Each row is a point on a landscape with many valleys, with its height.
A ball rolls from a point to whichever of its 2 nearest points has the largest drop for the distance, and stops where none of them is lower. Distance is the straight distance between rows; heights are no part of it.
Gaz: [ -9  10   2  24  -4  12  -3 -11  30   0 -11  -3   4  40 -19  20 -15  13
  24   3  12  -1  -7  15  13 -23  -1  23   8   8 -40]  (h 1.84)
funa: [ 15   5  11 -31   0   9   7 -16 -19 -18   4  11 -10  -6 -17 -11  -3 -18
 -12  -8 -17   6 -26   1  -2  -1 -15  -9 -33  16  10]  (h 3.30)
gena: [ 30   2   4 -29  -8  31  -9   7 -17 -34   3  16 -19 -29  11 -15 -15 -23
  27   4 -13 -18  -6   5   9   0 -12 -22 -29  -8  12]  (h 3.99)
rarut: [ 12   5   7 -18  -2  27  -5  36 -18 -16  30  -1 -32 -26  15 -13  10  -1
  15  10   3   4  20  -9 -24 -15 -33 -26 -25  -7   5]  (h 4.55)
Lapi: [ 12   3   5   1  12  -9  18 -47  10  -3  -4  -3  28  36 -23   8   2  10
 -29  -5 -11  18 -31   3  15  12   6  20 -15  15  -7]  (h 1.92)
falor: [  3   0   0  17  -2 -19  -2  -7  28  22 -42   7  10 -40   4  -6  14 -26
 -18  10  -4  -2  -2   8  14  18   0   1   9 -11  23]  (h 6.45)
depob: [  5  41  34   2  -1  13  17 -12 -31 -25 -21  23  16 -17 -26  12 -12  18
  -9 -21   5  -5  -7   5  12  -7  -8  -2 -11  24 -23]  (h 4.60)
fafe: [  7  -1   4  -6  26  17 -46  43  -8  -1  37   4 -14  -6  32  -3   3   0
  15 -20  16  11   0   1   1  22   7 -31   1 -39   4]  (h 4.38)
kapi: [ 31   5  11 -12 -12  25   2   4   2  -5 -27  14 -11 -41  -7 -16   5 -24
  19  15 -19 -31 -14  15   8 -12 -10  16 -28   2  -1]  (h 6.62)
Nufig: [ 11 -19   0  23 -11  -5  -9 -21  24   0 -17  -4  27  21  19  -7  12 -30
  17 -21   7   4 -17  -1  24  -9  14  27   4  15 -20]  (h 3.38)
seb: [ 13  -2  -7 -16   8  21 -31  24 -11 -15  32  10 -25 -22  34   8 -11   1
  24  21 -14  20   7 -16   5  -1   3 -22  -9 -17  23]  (h 4.88)
kos: [-16  18  -7  21  -1 -21  16 -26   5  19 -32  17  34 -15 -25  25 -12  12
 -32  12 -14 -19  -1  11  18   1  -6  23  25   4   1]  (h 2.64)
dabid: [ 24   5   1 -20 -14  12  -4 -22 -26 -27 -37   8   0 -12 -30 -19 -13 -34
   7 -26  -7 -13  -2  18  -5  28 -19  11 -20  -7   5]  (h 4.66)
gid: [ -3  23 -17 -23 -41  17  24   3 -11  -3   0  14 -29  -5 -17 -18   2  -4
 -10  -9  -3  19   9   4 -36 -12 -41   2 -17  14  -6]  (h 5.59)
zotaz: [-19   0  -1  -9  -6 -15  18  -1  -8   1   4 -10 -20  16 -12   2  -9  12
  -6   3   7   7  10  -6 -24 -11 -14   8   7  14   3]  (h 3.84)
Ber: [ 20   2   4   1  -7   6   4  -4  21   8 -40   1  -5 -42   1  -9  22 -34
   0  11 -24 -15  -2  20   6   8 -11  14 -13  -2  10]  (h 6.53)
vap: [ 12 -13 -20  15  -4  14 -19   6  16  -9  -1   8  -6  34  28 -10  11 -26
  35 -42  26  22   4  -1  -7   6  19  13  -3 -20 -16]  (h 3.79)
vem: [  1  -2  -2  34 -10   5   7 -30  32   6 -29  -5  12  37 -19   5 -10 -15
  20   2  11  12   1  21  17  -5 -10  19  10  13 -37]  (h 2.24)
pipum: [ 20  -8  -3  21 -11  23  11   8  54  16 -24 -23 -29  10  12 -13  26 -19
  -3  11   0   7  26  15 -19   0 -16  20  -4  -1  -4]  (h 6.91)
mur: [ 15  15  -5 -21 -12  17 -11   4 -21 -23 -22  15 -28 -25  -1 -11 -14 -25
  16 -18  -1  -5   6  19 -12  16 -20   0 -18 -15  10]  (h 4.37)
nal: [-18   7   2 -24  22  -6   9  16 -31  14  17   8 -38  -8 -18  -4  24   9
 -37   2   7  14   2  -8 -28   3 -13 -11  -1 -17  28]  (h 1.82)
Pak: [  5  -4 -28   1 -16   6  -4 -23  18   4 -15  13 -16  39  -9  -9 -11 -10
  16  -3  -7  11 -10  -4  -8   8   7  36 -10 -23 -11]  (h 3.42)
Piti: [ 16 -20   2  20   6 -15   6 -20  41   7 -14 -20  17  24  21 -14  28 -35
 -22 -17  18  25  14   5   0  38 -10  -2 -11   8  14]  (h 1.55)
fesat: [-24   7 -35  -7   1  -8 -22  17  -4  11  18  11 -15  14  13  14  -6  26
   3  -8   6  13   4 -10  -6   5  28  14  19 -24  19]  (h 4.36)
bagig: [  2 -17   4   6  13 -11 -14  -1  -8  -8 -14  -8  10   4   7 -11  25 -19
 -31 -21  11   8   1   9  -1  56 -16 -31  -6  -1  34]  (h 2.10)
mova: [ 12 -21  36  23  10 -21  17 -25  -5  34   4 -34  44  -8   6  -7  10  -1
 -12  19  18  -7   6 -12   7  19 -10 -11   9  35  -2]  (h 3.26)
folog: [ 20 -10  35   0  10   2 -11  17 -12 -27  -3  -8  17 -13  12 -14 -22  -3
  19 -10   6 -24 -16   6  21   8  12 -29   0  25   2]  (h 4.25)
sesof: [-11   9  20 -18  15  -4  36   3 -33  -3  45 -10  13  -8 -30   7  -2  14
  -7  20 -29 -34  -3 -10  -3 -33   3 -15  -8   7   0]  (h 5.29)
Zinon: [ -4  -2  17  12   8   1 -36  37  -1 -11  -3   1   1   4  10  -6   5  -4
   0 -41  29  -9  11  23   0  47   2 -18  21 -23   6]  (h 3.85)
sepam: [-13 -14  -5  -8  22   0 -16  22  -4  22  39  -8 -17   3   2  -1  35   5
  -6   6   9   8  -6 -23  -2   3  17 -13   4 -26  10]  (h 3.03)
gon: [-11  25 -20 -17  -8   2  12 -15 -17  -4  -3  26   7  -5 -26  26 -33  19
  -6  -2 -30 -22  -9  10 -12 -10   0  31  -7 -18  -2]  (h 2.74)
rud: [ -8  23  13 -11  11   0  -4  37 -30  -2 -10  13 -22 -39   0  -7   3  -4
 -20 -22  14  -1   8   2 -16  16 -18 -26   5  -5  27]  (h 2.03)
vil: [  3 -20  29   8  28  -8 -12  23   2  15  18 -17  -6   4   8 -16  53  -8
  -9  -4  17  10   5 -10   0  11  12 -26   5 -16   3]  (h 2.78)
vesiv: [-30  11 -27  23 -12 -10   0  -1  21  19  -2 -12   9  27   2  10  -7  11
   7   7 -15 -24   6  16   3 -26   2  31  32  -8 -11]  (h 2.15)
tabil: [  7  10   9  -9  -5   9  16  10  -2  -4 -13  25  -4 -43 -17  -4   1  -1
  -8  17 -29 -25 -15  12   1 -23  -7   4  -1  11   8]  (h 6.74)
nuf: [ 11 -15   5  33  -2  -6  -1 -48  14  20 -16   2  57  10  12   4  -5 -14
 -12   0  17   8  -7   3  32  23  -5   3   7  23 -14]  (h 2.89)
romet: [ 26 -15   5  -8  -9  24 -13   5  20 -11  17   9  -3   2  14   3   1  -4
  27   9 -27  -8 -27  -7  14 -20   9   7 -29 -12  -8]  (h 5.60)
delun: [-40  14 -14  -4  -2 -16  -6  20 -19   8  23 -10  -6  -1   6  18 -29  45
  15   8  -1 -22  31   3 -12 -17  13  11  31  -2   6]  (h 4.43)
zafa: [ 18   0 -13 -11  -1  10  -6 -31  -8 -10 -42  13 -10 -13 -43 -21 -15 -14
  13  -6 -18  -4  -7   6   3  13  -7  35 -19 -25  -8]  (h 4.89)
lalu: [  9   6  12  15  -2  -9  17 -30  25  14 -28 -13  14   7  -6   2  -2 -19
 -18   3  -9  13  -2  13   2  12 -23  19 -12  21  -1]  (h 3.50)
Luf: [-10   8  17  -7  32  -7  -2  30 -25  19  11  -1 -23 -19 -15 -10  29  -3
 -32  -4  17   7  -5  -5 -16  18 -14 -31  13 -13  22]  (h 1.49)
fuga: [-42   4 -29 -13  15 -21 -22  21 -21  14   8  11   0   0  11  11   0  27
 -14 -10  28  10   0  -4   1  10  41  -2  38 -16  19]  (h 4.51)
satog: [-29  -5  -7  -1  -4 -18  -9  13  -3   4  25 -11 -14  30  16   8 -15  34
  25 -15  32  21  32 -12  -2  -1  23  11  23   6 -17]  (h 6.05)
fada: [  5  10  -6 -13  -6  13  -4  29 -13  -9  17  20 -20 -34  20  14 -29  19
  23  25 -14  -7   6  -7  -4 -14   1  -3  -4  -1  13]  (h 4.87)
Tuko: [  9  22 -26  -2 -33  27   1  11   2   4 -35  13 -21 -25 -16   8 -20   5
  40   7   4  -3  23   8 -33 -11 -18  22   4 -19 -13]  (h 7.23)
duki: [ 12  29  -6 -21 -45  35  13   0  -2 -18   1  -5 -30  -5  -7 -16 -17  -1
  16 -19  -4  20  15  14 -39 -15 -37 -14 -11  19 -28]  (h 5.46)
mov: [ -4 -22 -36   6   2 -21  24 -21  34  14  23 -13   7  44  10  -2  35 -10
 -15  -3  16  22   0  -8   1  -6  16  21   1  12   2]  (h 2.96)
Deze: [ -1  -4 -32  -5 -19   9 -12  22  11  16 -17  29  -6 -25   3   9   8   2
   3  24 -32 -31 -11  -4   3 -14  10  17   4 -30  26]  (h 7.02)
Doz: [-18  27  15   0   6  -4  29  -3 -13  -3   2   2  12  -8 -26  12 -15  31
 -12   2  -4 -22   3   7   4 -33  -7  11   4  22 -15]  (h 5.04)
pag: [-18  14 -22  -5  -8   5 -15  33 -12   3  22   8 -13 -24  21  26 -25  37
  21  13 -15  -6  27  -4 -11 -10   4   5  13 -12  17]  (h 4.65)
zefo: [  5  -7  24 -10  12 -14  28  -5 -19   4   1  -7  14 -42 -15 -16  15 -18
 -35  26 -11  -3  -5 -10   4   1 -22 -37  -9  28  19]  (h 4.94)
ril: [  3 -10   1 -13  -5  -7  -9  -5  -5   0 -25   8  -6 -13  -6  -4   0 -17
 -10  -2 -18  -3 -31  -4  12  11  12 -10  -6 -11  17]  (h 2.85)
fuz: [  0 -23   8   9  -4  -8 -26  23   4 -11   1   5  11 -12  34  -8   6  -9
  26 -11   7 -15 -16 -12  23  -8  38 -20  16   6  -7]  (h 3.67)
lelo: [-17 -28 -24 -18   0  -4 -15   8  -3  -4  34   5   7   7  15   0  11   2
  -3  12 -11 -11 -23 -23  10 -23  50 -21 -11 -11  10]  (h 3.12)
kasen: [  9 -10 -24  11  11  15 -22  15  14  10   8  16   2  21  29   0  27 -26
  13 -40  35  28 -10  -8 -15 -14  24  14  11 -27 -11]  (h 3.98)
Fakav: [ 11 -20  19  27   4  -6   3   1  43  10  -8 -31  18   5  32 -16  29 -25
  -9  -3   7   6  23   7  10  26 -15  -5   0  24   4]  (h 1.83)
Sipa: [ -5  45  24   3 -11  21  20   0  -8  -9 -14  11   4 -14 -27  13 -11  26
  -1  -8   4  -9   7  18   4 -37 -24   3   4  29 -43]  (h 4.86)
Mulir: [ -1 -13  11 -12  14 -10 -11   5 -17 -13  37 -14 -22  20  14  -4 -10  15
  25  -3  14  20  14 -20  -7  11  11 -20  -4   3   0]  (h 5.87)
Furo: [  6 -15  19  -4  13 -24  17 -18   6   9  10 -16  17   2 -10   0  14  10
 -21  18 -18   0 -23  -7   9  -8  12  -6  -5  18   0]  (h 2.44)
rig: [ 16 -17 -11  24 -17   7 -12  -8  26  -6 -11   0   2  39  18 -12   1 -29
  35 -20  15   4  -3   4   3 -10  13  25   1   0 -35]  (h 3.58)
gifa: [ -5   7 -24  -3 -34  21  -3  23  -3  10 -26  31 -14 -31  -2   7 -12   8
  25  19 -11 -18   9  -1 -15  -7  -9  28   3 -33  11]  (h 7.12)
Pupi: [-29  19 -13  -7   9 -13  -1   6 -16  -1  40 -21   8  24  10  21 -30  40
  23   1 -16 -13  20   3   2 -26  13  21  23   6 -14]  (h 4.26)
rinek: [-21   2 -13  24 -13 -19 -14 -13   3   7 -45  21  21  -7 -11   3 -22  -9
  18  -2   9 -11  -6   2  27  -2  22  25  31 -11 -20]  (h 2.34)
Tipu: [-19 -16 -13  28  -3 -24  13  -1  45  30  23 -24  22   9  22   2  34  -6
  -8  15  -5 -15  14   0  13 -26  15  21  20   5  -6]  (h 2.63)
sib: [-23 -18 -41  14   6 -27  13 -20  25  18  25 -11  28  27  16   7  29  -6
  -8  -7  16  -2  -2  -6   9 -22  19  26  23  14  -7]  (h 2.81)
kamu: [ 29  36  -5 -19 -19  31   6 -18 -13 -22  -1  12 -11 -17 -17  15 -32  16
  28  -6 -13  10   6   6 -14 -13 -12  18 -26  -9 -33]  (h 2.76)
piz: [ 20 -19   8  30  -9  -2  -9 -29  19  -6 -27  -8  42  20  13 -12   7 -38
   6 -17   1   0 -11   7  29  28   0  12   3  12 -14]  (h 3.17)
gavat: [-21 -18  -4  10  14 -44  12  -7  -9  26   5 -23  20  -1  -2  -2  27  19
 -29  10  30  13   2 -16  11  28  11 -14  30   6  23]  (h 6.27)
banat: [  4 -25  26  27  18 -16 -12  14   2  10   7 -30  28 -11  20 -24  37 -21
 -12  -7  24  -2   6  -3  11  26   5 -39  13   5  12]  (h 3.02)
reki: [  5 -19 -21  10 -12  15  -1  17  34   9  12  -2  -6  33  16   9  14  11
  21   8 -11  -6   2  -8 -13 -28   6  33  -9 -18 -14]  (h 7.01)
zom: [ 20  15  22   0   6   6  14 -37  -4 -13 -14   3  12  34 -27   9 -12  13
  -9 -15  -7  11 -16   4  12   4  -5  16 -29  13 -23]  (h 1.42)
veze: [-45  -5 -16  12   1 -23  -1  10  -4  13   7 -13  -2  28   8   7  -5  30
  17   2  43   7  23   0   6  -9   4   7  45   8  -5]  (h 6.12)
bigu: [ 23  12   8  -9   5   6  -2 -30 -15 -16 -27  26  16 -12 -39   5 -12  -2
   3  -9 -17  -5 -26   0  21  12  17  23 -23 -20 -15]  (h 5.10)
ziset: [ 12  21  28  16   5   6  24 -29  18   9 -37  -1  28 -22 -11  -2   2 -18
 -23   8  -7  -2   6  23  11  12 -29   9  -7  25 -13]  (h 3.28)
tanad: [ -8  28   6  -5   0  13 -13  39 -15   7 -21   3 -36 -19  -1   1  -6   2
  -8 -28  29   5  21  15 -26  18 -19  -9  15 -19   4]  (h 2.59)
Mudu: [ 12  -3  36  13  16 -10  25 -40   8  22   7 -24  43 -10  -9  -7   4   4
 -25  18   1   9  12  -5   8  15 -23  -8 -12  34  -5]  (h 3.04)
Popul: [ 10   1 -27 -21 -16  11  -7 -12  -9  -8 -19  13 -37  19 -15 -11 -19 -15
  15 -20   0  29  10   3 -23  31 -10  14 -20 -33  12]  (h 4.09)
tinol: [ -5  10  -6 -27  -9  -7   6  -8 -16 -14   4   2 -32  14 -10  -2 -28  13
   6  -5   3  26   6  -8 -24   1 -16   2 -13  14   3]  (h 3.86)
perul: [  9   9  -8   7  -9  23  -4  15  16   1 -16 -20 -37  32  -1  -2  -7  10
  15 -11  34  23  25   2 -40   5 -19  -8  13  -3 -14]  (h 7.44)
zefan: [ -5  22  -6   0 -24  12  32  -3   0   2 -15 -13 -32  14 -22 -17   0 -14
 -18  -8  19  24  24   4 -43  -7 -37  -7   5  25  -8]  (h 5.69)
munaf: [ 20  26 -20 -17 -10  30   0  -4  -2 -13   0  25   1 -24 -14  24 -24  22
  31  10 -32  -6   6  11  -5 -18  -6  35 -24 -25 -29]  (h 3.25)
refu: [-20  -3 -19 -22  24  12 -27  30 -18   9  56   5  -4   0   7   6  19  10
  -9  28   7  14  -5 -28  -1  -5  27 -35  -1 -46  25]  (h 3.29)
nera: [ 11  28   8 -24  10  13  -1 -11 -26 -31  15  22  -1 -14  -6  24 -40  27
   8  -2 -18   5 -10   7  12  -2  20   0  -9   4 -15]  (h 3.95)
Tas: [ 10 -10   7  18  15  -7   6 -11  18   5 -10 -16   1  20   3 -15  22 -21
 -35 -21  27  20  20   9 -13  52 -24 -13  -2   8  28]  (h 1.81)
Kotub: [  9   8  13 -29  -1   2   7 -22 -25 -30   3  -1 -17  16 -16 -17 -24 -14
  -3 -26  -2  18  -9  -1  -9  16 -22  -5 -32  19   4]  (h 3.57)
vite: [ 16   3  37  16  29  -6  30 -35   3   4  16 -17  43   6 -21  10  21  18
 -27  11  -7   1  -6  -9  15  -3   1 -10 -18  24 -13]  (h 2.77)
Vepos: [  7  -2  23   4   3  20 -29  38   3  -5  12  -9 -22   4  23  -6  17  -3
  10 -29  15  -8  13   9 -11  17  -5 -13   0 -21   3]  (h 4.11)
siz: [-27 -11 -15  36   4 -30  12 -13  11  22 -10  -8   9  35   1  -2   4  13
  -2   3  40  13  17  -5   9   4  -3  13  38  19  -7]  (h 6.17)
bifez: [ 12   7  10  -3   6  39 -17  39   2  -4   5  -8 -30  -8  10  -9  20  -5
   8 -16  15   1  12  12 -32   3 -33 -15 -19 -22   5]  (h 4.33)
buzu: [  8   0  20 -37  24  -1   7   5 -41 -24  48  -2 -13 -22   8   2 -27   6
  14  26 -13   4   0 -16  11 -13  17 -45  -8  10   0]  (h 5.65)
zili: [ -5  -4  10   4   1 -27  27 -14   3  10 -13 -14   2  -1 -12  -9  11  -2
 -29   9  10   9  13   4 -12   6 -28   2   5  20  12]  (h 3.68)
Mugu: [ -5 -12  -4  -6  20 -17  23  -8  13  21  16 -12 -23   7 -13 -15  46  -7
 -37  11   0  23   4  -8 -18  10 -17  -5 -11  -6  29]  (h 2.32)
Mizo: [ 18  -7  -4   1  -7  16   2   6  20  -5   1 -17 -41  43  -4 -10  -4   2
   4  -7  15  25  13  -7 -36   1 -15   6 -15   2   3]  (h 7.49)
tepar: [ 18  -1 -16 -10   5  26 -44  19   0 -12  17  18 -22  -4  28  -3   5 -11
  20 -10  -6  18  -3 -14   5  20   7 -11 -14 -39  20]  (h 4.64)
nenu: [  5  -1  34 -10  -3  -3  28   9 -37 -15  10  -2   4 -30 -17 -28   4 -14
 -14  -3   2  -7   1  -4   1   1 -20 -35 -10  39   0]  (h 4.81)
bes: [ 14  26 -14  -5   0  31   5 -10   5 -20  21   9  13   7 -13  36 -23  34
  11   5 -39 -16   4   5 -11 -25  -1  28 -32 -19 -15]  (h 3.63)
fusad: [ -9 -15 -19   8   1 -20  -1   5  24  20  -3   4   7 -16   9   8  27  -6
 -20  16 -18 -18 -18   1  17  -9  27   0  10  -8  19]  (h 6.89)
Ligu: [ 17  -2  35 -19  14  11   2  18 -31 -30  -1   0   5 -37  -2 -20 -17 -10
   3  -2  -2 -22  -5   8  22  -3  -1 -43  -2  33   1]  (h 4.56)
Zas: [ -3 -18  -5  33 -12 -16 -20   2   6  -1 -42  22  24 -10  21  -6  -3 -26
  19 -19  18 -12  -8  -6  31   5  22  10  29   1  -3]  (h 2.84)
vav: [ 15  -2  36   3  -9  11  -5  12  -1 -19  -8 -25  -7   5   5  -7 -14  -7
  20 -15  10  -7  16  13  -7  -7 -27  -8 -10  27 -20]  (h 5.11)
folun: [  0   6   8  -3 -13   9  13   8  13  13 -14   6 -11 -19 -10   5   1   3
  -4  14 -14 -13   4  13  -9 -27 -20  21  -1  12  -5]  (h 6.81)
tizo: [ -8  -7  -4 -13   2 -14  -6  -3  -9 -15  42 -20 -21  27  19  13 -34  31
  31   2  11  32  21  -9 -13   1   8   6   8  16 -23]  (h 5.96)
gata: [ -1   7  -1 -13   9   5  17   4 -13   9   1  -5 -36   5 -20 -21  33 -17
 -43  -9  10  26  13  -1 -33  18 -35 -10 -14  -6  26]  (h 2.12)
sesut: [-11  23   9  19   3  -5  24 -27  36  29 -36   8  32 -35 -11  18 -10  -7
 -22  25 -16  -8  12  25  16   4 -18  15   5  12  -6]  (h 3.00)
tafon: [ -9 -15 -31  -4 -16 -15   1 -21  22   7   3   8  -7  39   2   0  12 -12
 -12  -3  -2  10 -12  -1  -5  -2  10  33   0 -13   9]  (h 3.16)
ton: [ 16 -22  28  15   5  -9 -18   3  -1 -10  -6  -1  35  -3  15 -15 -11  -6
  15  -9   0 -14 -29  -5  35  -1  25 -23   8  25 -11]  (h 3.96)
toz: [-15  -1   2 -23  -5  -1  29  19 -28   5  48  -5 -17 -10 -15   5  13  17
   8  25 -15  -8  28 -18 -37 -28 -24  -5 -11  -4   1]  (h 4.85)
lemef: [  0  11 -26 -16  -7  21   3   8   9  -5  23  -4   8  25   8  24 -31  30
  25   9 -34  -2   8   9 -19 -30 -13  25 -12 -12  -9]  (h 3.89)
vuga: [  2 -13  -6  12   4 -23  -1 -16  11  17 -34  -3  34 -31   9  -9   6 -21
 -32  15 -12   5 -17  -1  14  33   7 -29  -7   3  33]  (h 6.38)
Fon: [ -6  -7 -17  52  -6  -4   1 -45  21  19 -27   9  38  27  -1   7 -11 -25
  11   0  19  19   0  12  24  17 -13  13  22  14 -26]  (h 2.57)
Natul: [  1 -19   3  -8   7 -14 -18   5 -16 -16 -18   5  -1   2   3 -10   0 -12
 -13 -17  13   0 -16  -4   7  37   6 -24   0   1  30]  (h 2.45)
totok: [ -2  -4 -14 -14  11 -22   6 -43 -16  -2   1   3  32  38 -17   7 -15  12
 -27 -11  -9  18 -37 -11  16  17  22  10  -4  16   6]  (h 2.29)
Mive: [ -3  -8  15 -21   8  14   4  21 -18  -2  44  -7 -27  -7   3  -8  14   0
   8  26  -1  -5  12 -26 -17 -16  -7 -21 -19  -7  18]  (h 4.72)
Zesa: [ 20   3   3 -39   3  20 -10  -6 -13 -31  15   7 -17 -10   2  -6 -17 -14
   6  12 -20  -2 -23 -13   8 -12  -5 -28 -31  -6  16]  (h 3.64)
zab: [ -3 -15  -6 -14  13 -10   3  -6   9   7   7  -1 -24  -9  -3  -5  37 -15
 -34  24 -13   3 -16 -14  -5   4  -4 -21 -15 -14  35]  (h 2.51)
zuzu: [ -6  -1  11  19  -3  -4 -35  31 -16 -12 -27   8   4  -6  24 -10 -11  -1
   6 -30  28 -11   6   4  14  36  17 -18  34  -9  10]  (h 3.56)
gese: [-24 -18 -12  28  -1 -34  14 -32   0  35   4 -17  41  15  12  -4   8  15
 -14   1  44  17  11 -13  11  27   0   5  34  23  10]  (h 6.22)
puvo: [  2 -14  25 -24  17   2 -10   5 -29 -34  40 -19 -20  -1  12  -8 -17  -5
  15   8  -1  18   1 -16   5   5   3 -41 -18   8  10]  (h 5.77)
ked: [ -6 -21  28  20  16 -22 -12  27 -18   8   0 -20  17 -13  12 -16  27   4
  -2  -6  34 -13   1 -13  15  25  22 -37  31   3  17]  (h 3.24)
Lis: [-10 -17   1   9  18 -28   4  -2 -10  25 -11  -7  19 -28   1  -5  20  -1
 -41  13  11   8 -13  -8   7  28   7 -41  13  -4  32]  (h 6.32)
duvop: [ 19   3   6  -3   2  11   2 -13  17  -3   4   7  10  10 -10  13   5   5
   1   8 -26 -12 -26  -2  13 -19   9  21 -21  -2 -14]  (h 5.45)
zove: [ 11   1 -31 -11 -15  14 -23 -12  -2 -14  -6  19 -23  10   4   4 -27  -4
  31   0  -7  24   6 -10 -10  21   6  27 -15 -37   4]  (h 3.78)
tomad: [ -9  12 -27   1  -7   8  -4   1   4  -3  44 -17   1  34  18  28 -35  46
  27  12 -22   1  31   4 -24 -21   0  22   2  -2 -18]  (h 4.08)
duk: [-17  10   4  38   3 -12   3 -17  20   4  -3   2  36  29  -6  26  -3  21
   6   0   5 -17  -5  15  35 -25   6  26  19   8 -32]  (h 1.28)
zemeg: [ -3 -10  16  34 -17  -9 -27  20   2 -13 -42   1  13  -2  13  -9   1 -23
  11 -22  27 -18  17   8  24  30   0  -5  26  -8   0]  (h 3.23)
bop: [ -5  11 -24 -30  -8   1  -8 -17  -7  -7  17  16   0  19  -3  21 -31  10
   5   5 -34   3 -14  -2  -4  -2  16  21 -18 -22   3]  (h 3.19)
zabug: [ 12   5  18   3 -11  14  14   8  26   7 -17 -18 -20 -11  -1 -13  20 -12
  -8   9  -4  -2  15  13 -22 -17 -31  15 -12  22  -6]  (h 6.87)
Susof: [  2  34  28 -15   7   3   9  -9 -33 -32   4  16   9 -18 -12  11 -37  34
  -1 -11  -2   8  -4   1  12  -2   6 -17  -7  36 -17]  (h 4.30)
dosen: [ -5   8 -17   9 -22  19  -8   7  19   8 -23   6 -22  -3   5  20 -33  13
  37  10   5  -2  23   5 -20 -17 -11  20  12 -17 -22]  (h 7.31)
geso: [  9   8  -5 -26   0   6 -18 -13 -14 -22  19  21  -2  -1   8  18 -40  10
  18  12 -29  10 -18  -6  16   1  29  -2  -8  -7  -1]  (h 3.59)
keke: [  8 -25  20  11   6 -15   0  -6  21   3  -5 -14   7   5  14 -16  23 -11
 -10   3   1   2  -9 -10  11   3   1   0 -10  17   6]  (h 2.13)
gak: [ -7 -15   1 -39  12  -4   6   8 -31 -10  42  -2  -8 -14 -11  -1 -22   3
  -9  44 -13  -3  -8 -28  10 -20  22 -45  -8  -5  12]  (h 5.52)
kofes: [-22  -3 -17  24  -5 -14  15   4  16  24  25 -23  17  21  14   6  13  10
  -5   7 -32 -42   1   0  -2 -30   1  30  15  -1  -2]  (h 2.42)
gumid: [ 24   6   5 -13 -26  28   2  14  -1 -31  -4 -18 -23   1   7  -5 -17 -15
  24 -25   6   5  26  20 -28   0 -29  -9 -15  12 -16]  (h 5.28)
gibip: [ -2  12   1   6  -1   1  -7  10  -8   5 -39  14 -24  -2  -3  -9  -2 -19
 -13 -22  20   4  12  14 -14  29 -13   1  12 -18  15]  (h 3.01)
degu: [ 26  25  14  -2  -8  32  13 -27  -3 -29 -19   9  -3  14 -32  15 -14   9
  11 -17  -4  10  -3   7  -2  -8 -12  15 -32  -1 -42]  (h 2.11)
Vonib: [-26   1 -17  17 -13 -21   4 -16  17  14 -18  13  17  20   0  14  -7   0
  -2   2   4 -15  -4   5  19 -15  12  31  29   1 -12]  (h 1.80)
Riz: [ 12 -14 -16  19  -6  11  -3  18  55  24   5  -6 -14  19  16  -6  45 -16
   4  11  -5   7   5   1 -13  -9  -2  21  -6 -16  -4]  (h 6.96)
gog: [  6  16   6   3   9   0   3 -23   4 -15 -14  14  30   9 -22  22  -1  14
  -7  -4 -24  -7 -29   2  31  -4  36  16  -7 -11 -18]  (h 5.30)
kizo: [-16  19   6  -2  18 -11  27  -4 -14   4  26 -18  21   4 -22  12  -2  28
 -21   5 -29 -43  -5  10  -3 -29   2   9  12   9  -3]  (h 5.17)
debe: [-19  -4 -38   5  -5   2 -24  18  14  15  14  34  -1  14  23  15  18   2
   9 -24  19  13  -7 -10 -11  -9  25  19  18 -27  -4]  (h 4.17)
fof: [ 12   8  39  -7  -4  12  23   8 -20 -25  13 -12  -2 -15 -12 -24   3  -7
   4 -15   1  -6   3   7  -2 -18 -27 -16 -19  40 -23]  (h 4.95)
Vod: [  3  -3  10   4   7  -7  11  13  16  13   1   0  12 -39  -1   1  11   4
 -17  30 -31 -41 -21   4   9 -26   9  -3   6   5  13]  (h 6.82)
sibaz: [-17  21 -18  -3  -4 -21  19 -24   0  11 -20  12   9   3 -25  20 -14   9
 -28   6 -23 -23  -8  17  -1  -7  -5  32  10  -3   7]  (h 2.31)
karas: [-33 -10  -6  -6  15 -25 -17  27 -25  15   9  -2   0 -17   6  -1  18  23
 -17   4  16   0 -12 -12  13   9  41 -28  31  -8  17]  (h 4.67)
botom: [ -9 -23  30  21  12 -29   5   2 -16  12  -1 -22  30  -9   7 -14  10   8
   1   8  22 -12  -5 -18  18  11  12 -19  27  29  -5]  (h 3.51)
Gor: [-16 -14 -37   4  -7  -3 -17  19   3   7 -13  23  -3 -23  12   9  16  -4
 -13  17 -20 -18 -26  -7   8 -10  41  -7  13 -35  24]  (h 6.95)
Rusa: [ -9   2  -5  21 -19  13  -5  13  19   6 -36 -13 -31  20  -1  11 -17   5
  27  -4  36   7  24  16 -18 -13 -13   4  31   5 -20]  (h 7.39)
tobu: [ -9 -34   1   7   9 -13 -14  22  -1   4  20   0   9 -13  23  -5  31 -11
  -5   9   9  -4 -24 -12  12 -20  48 -26  10  -3  -1]  (h 3.41)
zop: [ -5 -20  -8 -21   4   1 -13   6  -5  -3   6  11 -18  -6  10  -5  11  -7
 -19  24 -12  -3 -25 -17   5  -4  19 -27 -13 -16  30]  (h 2.79)
dunag: [ -8 -10   7 -24  14  -3  19  -1 -24  -3  28 -10  10 -16 -22  -4  -4   9
 -19  33 -33 -24 -20  -8  10 -26  20 -34  -9   3   3]  (h 5.40)

For each start below, name the point where the ball stops.
Ligu: Luf
Ber: sibaz
debe: duk
perul: tabil
seb: Vonib
zove: Vonib
sesof: sibaz
zefan: sibaz
Mive: Vonib
Popul: Vonib
